Points on a hilly landscape, in no order, each with its height.
A ball rolls from a point to the lowest of its 2 nearest points, and stops where none of them is lower. Distance is the straight distance between rows; heights are no part of it.
j977 (h 478): [-13  17   5 -25 -18  -7   1  -5  14  -6  16 -31  25   5   0 -21   2 -25
  15  -2  -3  38]
j721 (h 153): [-14  14  12  15  -4  18   6  16 -23  -7 -17  26 -26   6  11 -20 -18  18
 -21   1 -21 -17]
j639 (h 711): [ 11  25 -14  10  -2   0 -12  -6  17   1   5   6  31 -35   6  -4  -1   5
  15  -4 -14   1]
j118 (h 685): [  7  11 -23  19  11  21 -11   3  -8 -15   1   3 -28 -39 -14   6  20  -6
  -9 -10 -13 -11]
j510 (h 186): [-23  27  30   1  21 -38 -24 -19  -3  -8  32  22  -6 -15   6 -11   0  12
  -1  24  24  31]
j884 (h 257): [ -5  -2  -9 -16 -30  14  13 -19 -29   2 -34 -10  17  11  34  -1  -2 -20
  38   3  27   3]
j220 (h 425): [ 19   0   7  -8 -48   1  -7  -2  30 -11  16  35 -16  -7 -24  -5   8   4
   3 -11  19  17]
j779 (h 264): [ 15  -4  11   6  32   3 -21 -14  -4  14  14 -13  16 -30  26   0  -5 -20
 -24 -15 -16  -7]
j83 (h 422): [ 15  -4 -22  24   6   0  25  35  11 -14 -30   2  -2 -18  23   2  -9   4
  10 -11 -22 -21]
j364 (h 624): [-17 -13 -16  -6 -30  -1  13  12   4   5  14 -28 -34  21  -4  -4  22  14
  -9  26  20  -8]
j410 (h 460): [  5   6  28 -14  43  12   3  -7 -26 -11  19  -3 -21 -11 -25  35  12 -12
 -34  10 -25  12]
j577 (h 91): [ 30 -17  -4  11 -14  13   4   4 -20   1 -26  -7  -6 -25   4   7 -12 -10
 -24 -19 -25 -31]
j979 (h 224): [-11  15  -1  12 -16 -21  -8   6  16  20  18  -1 -11 -16  -5  -2  12 -11
   2  16  11  46]
j781 (h 295): [-11  -7 -18   8  31  -1   2 -20   4  23 -18 -22  20 -10  15   5  -3 -41
  25  -1  10  -7]
j862 (h 433): [  0  -5  16   8 -17   1   6  -4   6  12  11  29  10  10  18 -30 -11  34
 -15 -24 -24  31]
j134 (h 291): [-15  14   3   8  -4 -19 -20   4   3  34  14 -17  -5 -22 -13  27   9  -2
   0  15  12  17]
j51 (h 424): [ 23 -19   6 -19 -22  -7  12  -6  16   7  24   4 -15   4 -30  34 -12  -5
  -2  -7  27  -3]
j738 (h 115): [  3   2  16  22   1  23  18  15   1   7 -29   9  -7  10  11 -30 -18   5
 -13 -13 -28 -21]
j30 (h 480): [ -3   9   1  14 -11  -1  10  -3   1  14 -16  31  24   6  14  -2 -34  43
   4   7 -31 -12]
j52 (h 479): [-16   8 -17   0  15   2  -3 -13   0  30   6  27 -26   6 -23  -7 -27  19
   7   9  40  -5]
j100 (h 530): [ 29  14  14  -6  33  11  19   2 -12 -12  18  -3 -17  -2  18  -4 -30 -13
 -30   8 -30  24]
j285 (h 162): [  9   2  -8   6  12  -3   9  14 -14   6   7 -32  -2 -14   7  31 -11 -39
 -11   1 -26  12]
j777 (h 503): [ -7  21   4  -9 -19  -4 -15   1  20  -5   0 -12  12  -8 -42   1  40  -3
  12   6   3  19]
j598 (h 320): [-21  -8 -21 -27  -4   6   2  47   6   3 -10  10 -28  25  16  18  -7  17
  -1  10  12 -45]
j137 (h 764): [ -5   5 -36 -15 -43   1  14  -3  25  -1 -14  -6   3 -24  -5   4  -2  22
  15   0  10 -24]
j686 (h 397): [  2 -11  32  -6 -22  -3  -1  -7  -2  22   2  13   4  33   7 -27 -20  21
 -17 -13   9   7]
j147 (h 95): [-31  13 -10   5 -15   6  -8   4 -23 -14 -20  36 -21  -6  -1 -24  -3  25
  -9  13   8 -25]
j585 (h 169): [ 25  25   8   5  48 -14 -18   5   8   5  27   3   7 -10  22  17 -14  10
  -3 -14  -2  17]
j895 (h 538): [-19  37  17  -4  -8   2 -14   0  10 -19  10 -17  19  -5 -15 -18  33 -18
   4  11 -13  21]
j622 (h 332): [ 22 -12  40   9  11  -2 -21   2 -16   3  25   6  -6  22   0  -7  18  17
 -25 -15  -7  17]
j656 (h 259): [ -6  -4 -21  -1 -11  17 -23  13  -1 -20   4  16 -24 -15   0   5  16  11
 -14  19  36 -19]
j110 (h 484): [  1  28  16  27  33  -4   4   2 -12 -14  17  20 -14   3  11 -19 -11  18
  -1  -4 -18  21]
j749 (h 459): [ 29 -32  15  -6 -19 -24 -10  -7  10   9   4  12  -2   3  -6  30  -6 -14
   9 -15  36  13]
j301 (h 373): [  3 -19 -11  -7  20  13 -22  13  10  -3  19   2   0  21  -8  15   4  -3
   0  17  17  -8]
j72 (h 582): [  1  -5   5 -28   6 -20   6 -29 -21  -2   0 -28  45  19 -13   1  -7 -11
  23  12   3  -1]
j876 (h 508): [ 10  22  13  -5  48  10  13   0 -15 -23  14   4 -21  13   8  -9   0 -14
 -12  -9 -19  20]
j899 (h 141): [ 11 -14 -12  13 -21   5  12 -19 -41  17 -17 -14  12  -7 -11   8 -20   7
  -1 -24 -25 -15]
j111 (h 614): [ -8  19  21 -25  21 -16 -17  -4   2 -10   0 -24  34 -13  17  12  19 -12
  -3 -30  -9  28]
j521 (h 436): [  4 -23  21 -11 -16 -10  23  -7  12  14 -20   7  10  28  10 -13 -33   5
   6  -4  18   1]
j198 (h 481): [  2 -19 -26  -9  -1   2  -7  19 -15 -10   2 -25  -2  11 -12  28  33 -22
  12  -7   2   3]
j472 (h 387): [  5   1  -7   6   9   5  23  13  -6  -9 -37   8  26 -16  28  -6 -33  -1
  26 -11 -23 -13]
j476 (h 399): [-28  14  10  -7  35  19 -32 -20   6  -4  33 -13   6  -3 -27  14  17 -17
 -25  23 -25  -7]
j191 (h 738): [  6   2 -40   5 -37 -10   7  -5  23   9  -9   5  22 -23  -2   3   4  17
  30  -9  -9   3]
j588 (h 435): [  0  13  13   8  45  19  -9  -6  -4 -22   9   2 -10 -14 -25  27  21 -22
 -15  31 -26 -13]
j432 (h 533): [ -6 -22   7  10  -7  15 -14  16  23  23 -19  -3 -22  23  20 -29   0   7
 -30   2  21 -26]
j197 (h 81): [ 13 -32  -1   1   8  13   2  18 -23  -5   2 -26   2   3  22  18  -6 -43
 -14 -16 -14  -2]
j991 (h 236): [ -7 -26  -6 -17  -9  19  -7  36 -16   6 -17  -7   3  26  20  16  -3   1
 -18 -10   0 -38]
j816 (h 587): [ 16  -2  10  24  18 -17   9 -24 -12  -2 -32  -5  21 -14 -21  14  17 -14
  20 -20 -30  -2]
j482 (h 118): [ 25   8   2 -18  24 -22 -19   0   3  13  22   4  28 -20  14  24 -14   4
   5 -24  16  20]
j978 (h 507): [ -5  13  14 -10   2  -6  -4   0   8  15  -4  11  21  20  -4  -2 -39  43
  -5  19  -6 -24]
j998 (h 218): [  9  21   2  -3  56   4 -15 -10   5   3  32 -12  15 -15   9  11  -7 -18
 -11  -5 -13  -2]
j653 (h 474): [  2 -17  23  -5  -2 -14   4 -16  13  18 -31   7  24  33  11 -15 -31  15
   5  19  11 -39]
j316 (h 600): [ 23   0   7  18  43  -5   5 -23  -1  -7 -24   4  22 -12   7   3   2 -21
  16 -14 -17 -20]
j261 (h 661): [-14   0 -20  28  -9  11  15   3 -18   3  -1  -7 -42 -20   2  -7  15   8
  -6   8  -2  -7]
j703 (h 122): [-25  -1   7  20  -2 -26  -7  -8 -34 -36   2  23 -14 -27 -17 -11   8   6
  -6  25  -3  -1]
j956 (h 313): [ 12  -2  15   5   2   3 -14 -17  -1   9   2  -9  31 -10  22 -16 -19  -8
 -13   1  -4 -28]
j345 (h 487): [ 33 -25   4 -18 -25 -10  -2 -15 -21  -2 -12  20  14   1   6  29 -14  -4
  13 -19  36   0]
j500 (h 703): [ -2   8  -5  13  12   2  -2  -7 -27 -19 -13  10 -42 -47 -24  26  24 -18
 -18  13 -11   8]
j441 (h 611): [-19   2 -13   1 -17   6  23  15 -11   1 -26 -10 -16  31  -5  -4  -2  45
   9  11 -17 -24]
j801 (h 758): [ 14 -16  15   2 -35  -3 -11   2  32  10   6  -1   5  -4   6  -7  -7  14
 -18  26  15 -33]
j606 (h 573): [ 24  -7  23  18  -6  -9  22 -19 -20  -3 -20  -5  13 -19   6   6   5 -14
  11 -10 -42  12]
j744 (h 649): [ 16  10  29   6   4 -23 -26  -6   7   0  -4  -8  34 -28  34  -2  17 -21
   8 -16   3  20]
j325 (h 579): [-12  47  21 -22  13   1 -14   0   4 -13  14 -20  10 -18 -10   8  26 -10
 -20 -17 -14  31]
j299 (h 108): [-25   1   9  17 -13 -25  -8 -13  -5 -23  19  36 -16 -20   4 -14 -11  14
  -1  31  30  17]
j380 (h 461): [  5  13   2  -8 -19 -11 -16  -3  19 -13   8  35   0  -2 -29  -3  21  10
  17   1   5  37]
j58 (h 485): [-14  -7 -22  10 -14  10   5  11  21  23 -18  -2 -18   4  13  -8  -3  12
 -12  -1  21 -28]
j267 (h 549): [ -6 -18   6   9 -17  -6   0   9 -22   2   8  -9  -7  33 -28   4  15  16
   7  10 -12   5]
j213 (h 536): [ -4  16  -3 -18  32  14   4   3 -10 -16  17  -5  12  24 -13 -21  11  -3
   5 -19  -9  14]
j352 (h 428): [  5 -31 -18 -10   0   4  -2  -6  22  11 -10 -10  -2   8  -6   8  10  -1
   4   2  22 -25]
j751 (h 788): [-10   4 -42  -1  -5   9  24  -2  20   0 -22 -16   3 -21  -6  -3   8  32
  18  -8  -2 -40]
j830 (h 335): [  6 -11   0 -27 -28  -1  11 -15 -10 -23  -5  -9  16   9  19   9  -3 -36
  23   6  33  10]
j358 (h 682): [-12  -5   3  -5 -45   2  23   5  33  -1   7  -5 -38  14  -7 -12  -6   5
 -15  26  32 -14]
j142 (h 725): [ 11  -2  20   5 -33  -1   0   6  33 -11  16  14 -22  12  -4   9  -5  16
 -13  33  31  -9]
j204 (h 872): [-14 -30 -19 -22 -21  15  -5 -13  -3   2  -9 -26   7  14  -8 -18  23 -37
  -5 -16   8  -5]
j18 (h 170): [-37 -13 -26  -1   5  11  -8   0 -35 -26 -11  16 -33 -19  -1 -10  14   3
 -23   7  16 -30]
j723 (h 505): [-13  18  -1  19  30  -3   0  -7   0  13  12  31  -7  -2  -8 -17 -15  16
   5   7  13  19]
j139 (h 681): [ 23   6   8   3  -6  -8 -20  17  25 -14  10  -4  28 -18  22  -7   6 -17
  13   4   1  11]
j377 (h 191): [  1 -14  -2  -7 -22   9   6 -17 -43   3 -24   1  27   4  17 -11 -11  -4
  20 -28   3   0]
j689 (h 556): [  9  -6  -5 -13  10  -1   3 -15  -2 -14  -3  -4  34  18  -8 -15   2 -13
  20  -9  -1  -4]
j419 (h 470): [-12  -4   0   1  50  20  -5  14   6 -20  13  -4  -9  10 -14  22  24 -32
  -1   2 -18   7]
j569 (h 429): [  3 -15 -22  -3  24   9 -17  21  23 -18  -1   0   0   2 -19  24  40 -14
  17   9  -2 -11]
j402 (h 43): [ 14   3   5   4  -3 -30  -7  12   8  21  18   4  17 -10   8  26 -13   8
  26 -10  -3  44]
j214 (h 380): [ 23   5 -12 -19 -36   8  10   5  16  -3   9  15  -6  -7 -25   7 -17   2
  -6 -22  22  -1]
j835 (h 580): [-21  -9   0   5 -22   4  22   2  -6  18  -1 -18 -26  44 -21 -13   2  34
   0  20   6  -5]
j492 (h 555): [ 26   0  19   8  19  -5  32  -1 -14  -6 -10 -11   9   1  13  -6 -30 -13
   6  -2 -41  18]
j397 (h 166): [  3 -31   4  -1   6  26   9  24 -16   2  -2 -22  -7  28  17   6  -6  -9
 -30   7 -21 -22]
j280 (h 395): [-14  11 -22 -34 -14  -3  21  32  25   0 -22  22 -40  26   1  -9 -18  17
   5   0  33 -28]
j838 (h 812): [-13   9 -42  -3  -5  23  11   2   3 -11 -14 -22   1  -4  -3 -18   5  -6
   5   1 -10 -34]
j640 (h 448): [ -8  -7 -21  -4   8   5  17  15  15  10  -7  31 -32  23 -12  -6 -22  19
  12   6  40  -7]
j793 (h 522): [ 10  -8  -3  11  -4  -6   3  18  -9  -8   0  -8   7  13 -14   7  13  -1
  30  -2  -8  16]
j839 (h 299): [  3  16  39  -1  22 -14 -13 -11   1  -6  32 -10   0  30   9 -12  16   8
 -17  -7  -5  29]
j179 (h 414): [ -8  -1  -8 -19 -40 -12  11 -10  11   2  -5  -6  15  12   2 -16  -2 -27
  25 -12  17  36]
j426 (h 636): [-24   2 -17  23  -5   9  36  23 -14   0 -14  -2 -39   7  -6   3   9  31
  13   2 -19  -4]
j396 (h 324): [ 17  -2 -15 -19  -8  13 -20   8   0 -15  11  23  -5  10 -26  15  10   9
  -7   6  21  -9]
j373 (h 360): [ 26 -27  38   8  -7  -7 -26 -21  10  27  15  10  -3  20   1 -12   7  15
 -24 -16  15  15]
j605 (h 231): [  2  -7 -23  18  14  -6   8  -1   3  11  -6 -36  -2 -25   4  22   7 -24
   7   3 -13 -13]
j57 (h 346): [ -7 -11 -15  18  15  -4  20  -7   8  11 -38  -2  10   8  19 -18 -15 -11
  24 -11   8 -18]
j395 (h 457): [ -1   5  10  22   6   8  20 -13   3   8   0  25  20   0   4 -20 -16  35
  -1  -9 -45  15]
j974 (h 246): [-15  33  33  -9  14 -21 -14  -8 -11 -17  46   3 -18  -2  19  -6  26  13
 -16   7   6  43]
j434 (h 133): [-10  -4  -9  21 -23 -25   6   2  28  41   1  -1   5  -7   5   8  -9  -1
  25  -3  -1  48]
j233 (h 842): [-27  -9 -31 -18   0  28   2  -1   0   5   0 -27  15  20  -7 -29  -6 -25
  -6   1   3 -16]
j731 (h 353): [-18  24   1  -1  12   3 -32 -15   0   5  24  -2   6 -30 -16   8  27  -2
 -20  21   5   3]

For each start below, name the point where the ball stops.
j137 -> j214
j476 -> j402
j52 -> j197
j373 -> j299
j325 -> j214
j472 -> j197
j198 -> j147
j419 -> j147
j432 -> j147

Call two points neighbours if one is among the 2 nearest of the other. Go from one point of each pair to the other, from neighbour to neighbour, staying as low as possible. Name the highest point that can't be avoided.
j147, j588 -> j419
j299, j738 -> j721
j299, j147 -> j703
j110, j197 -> j723
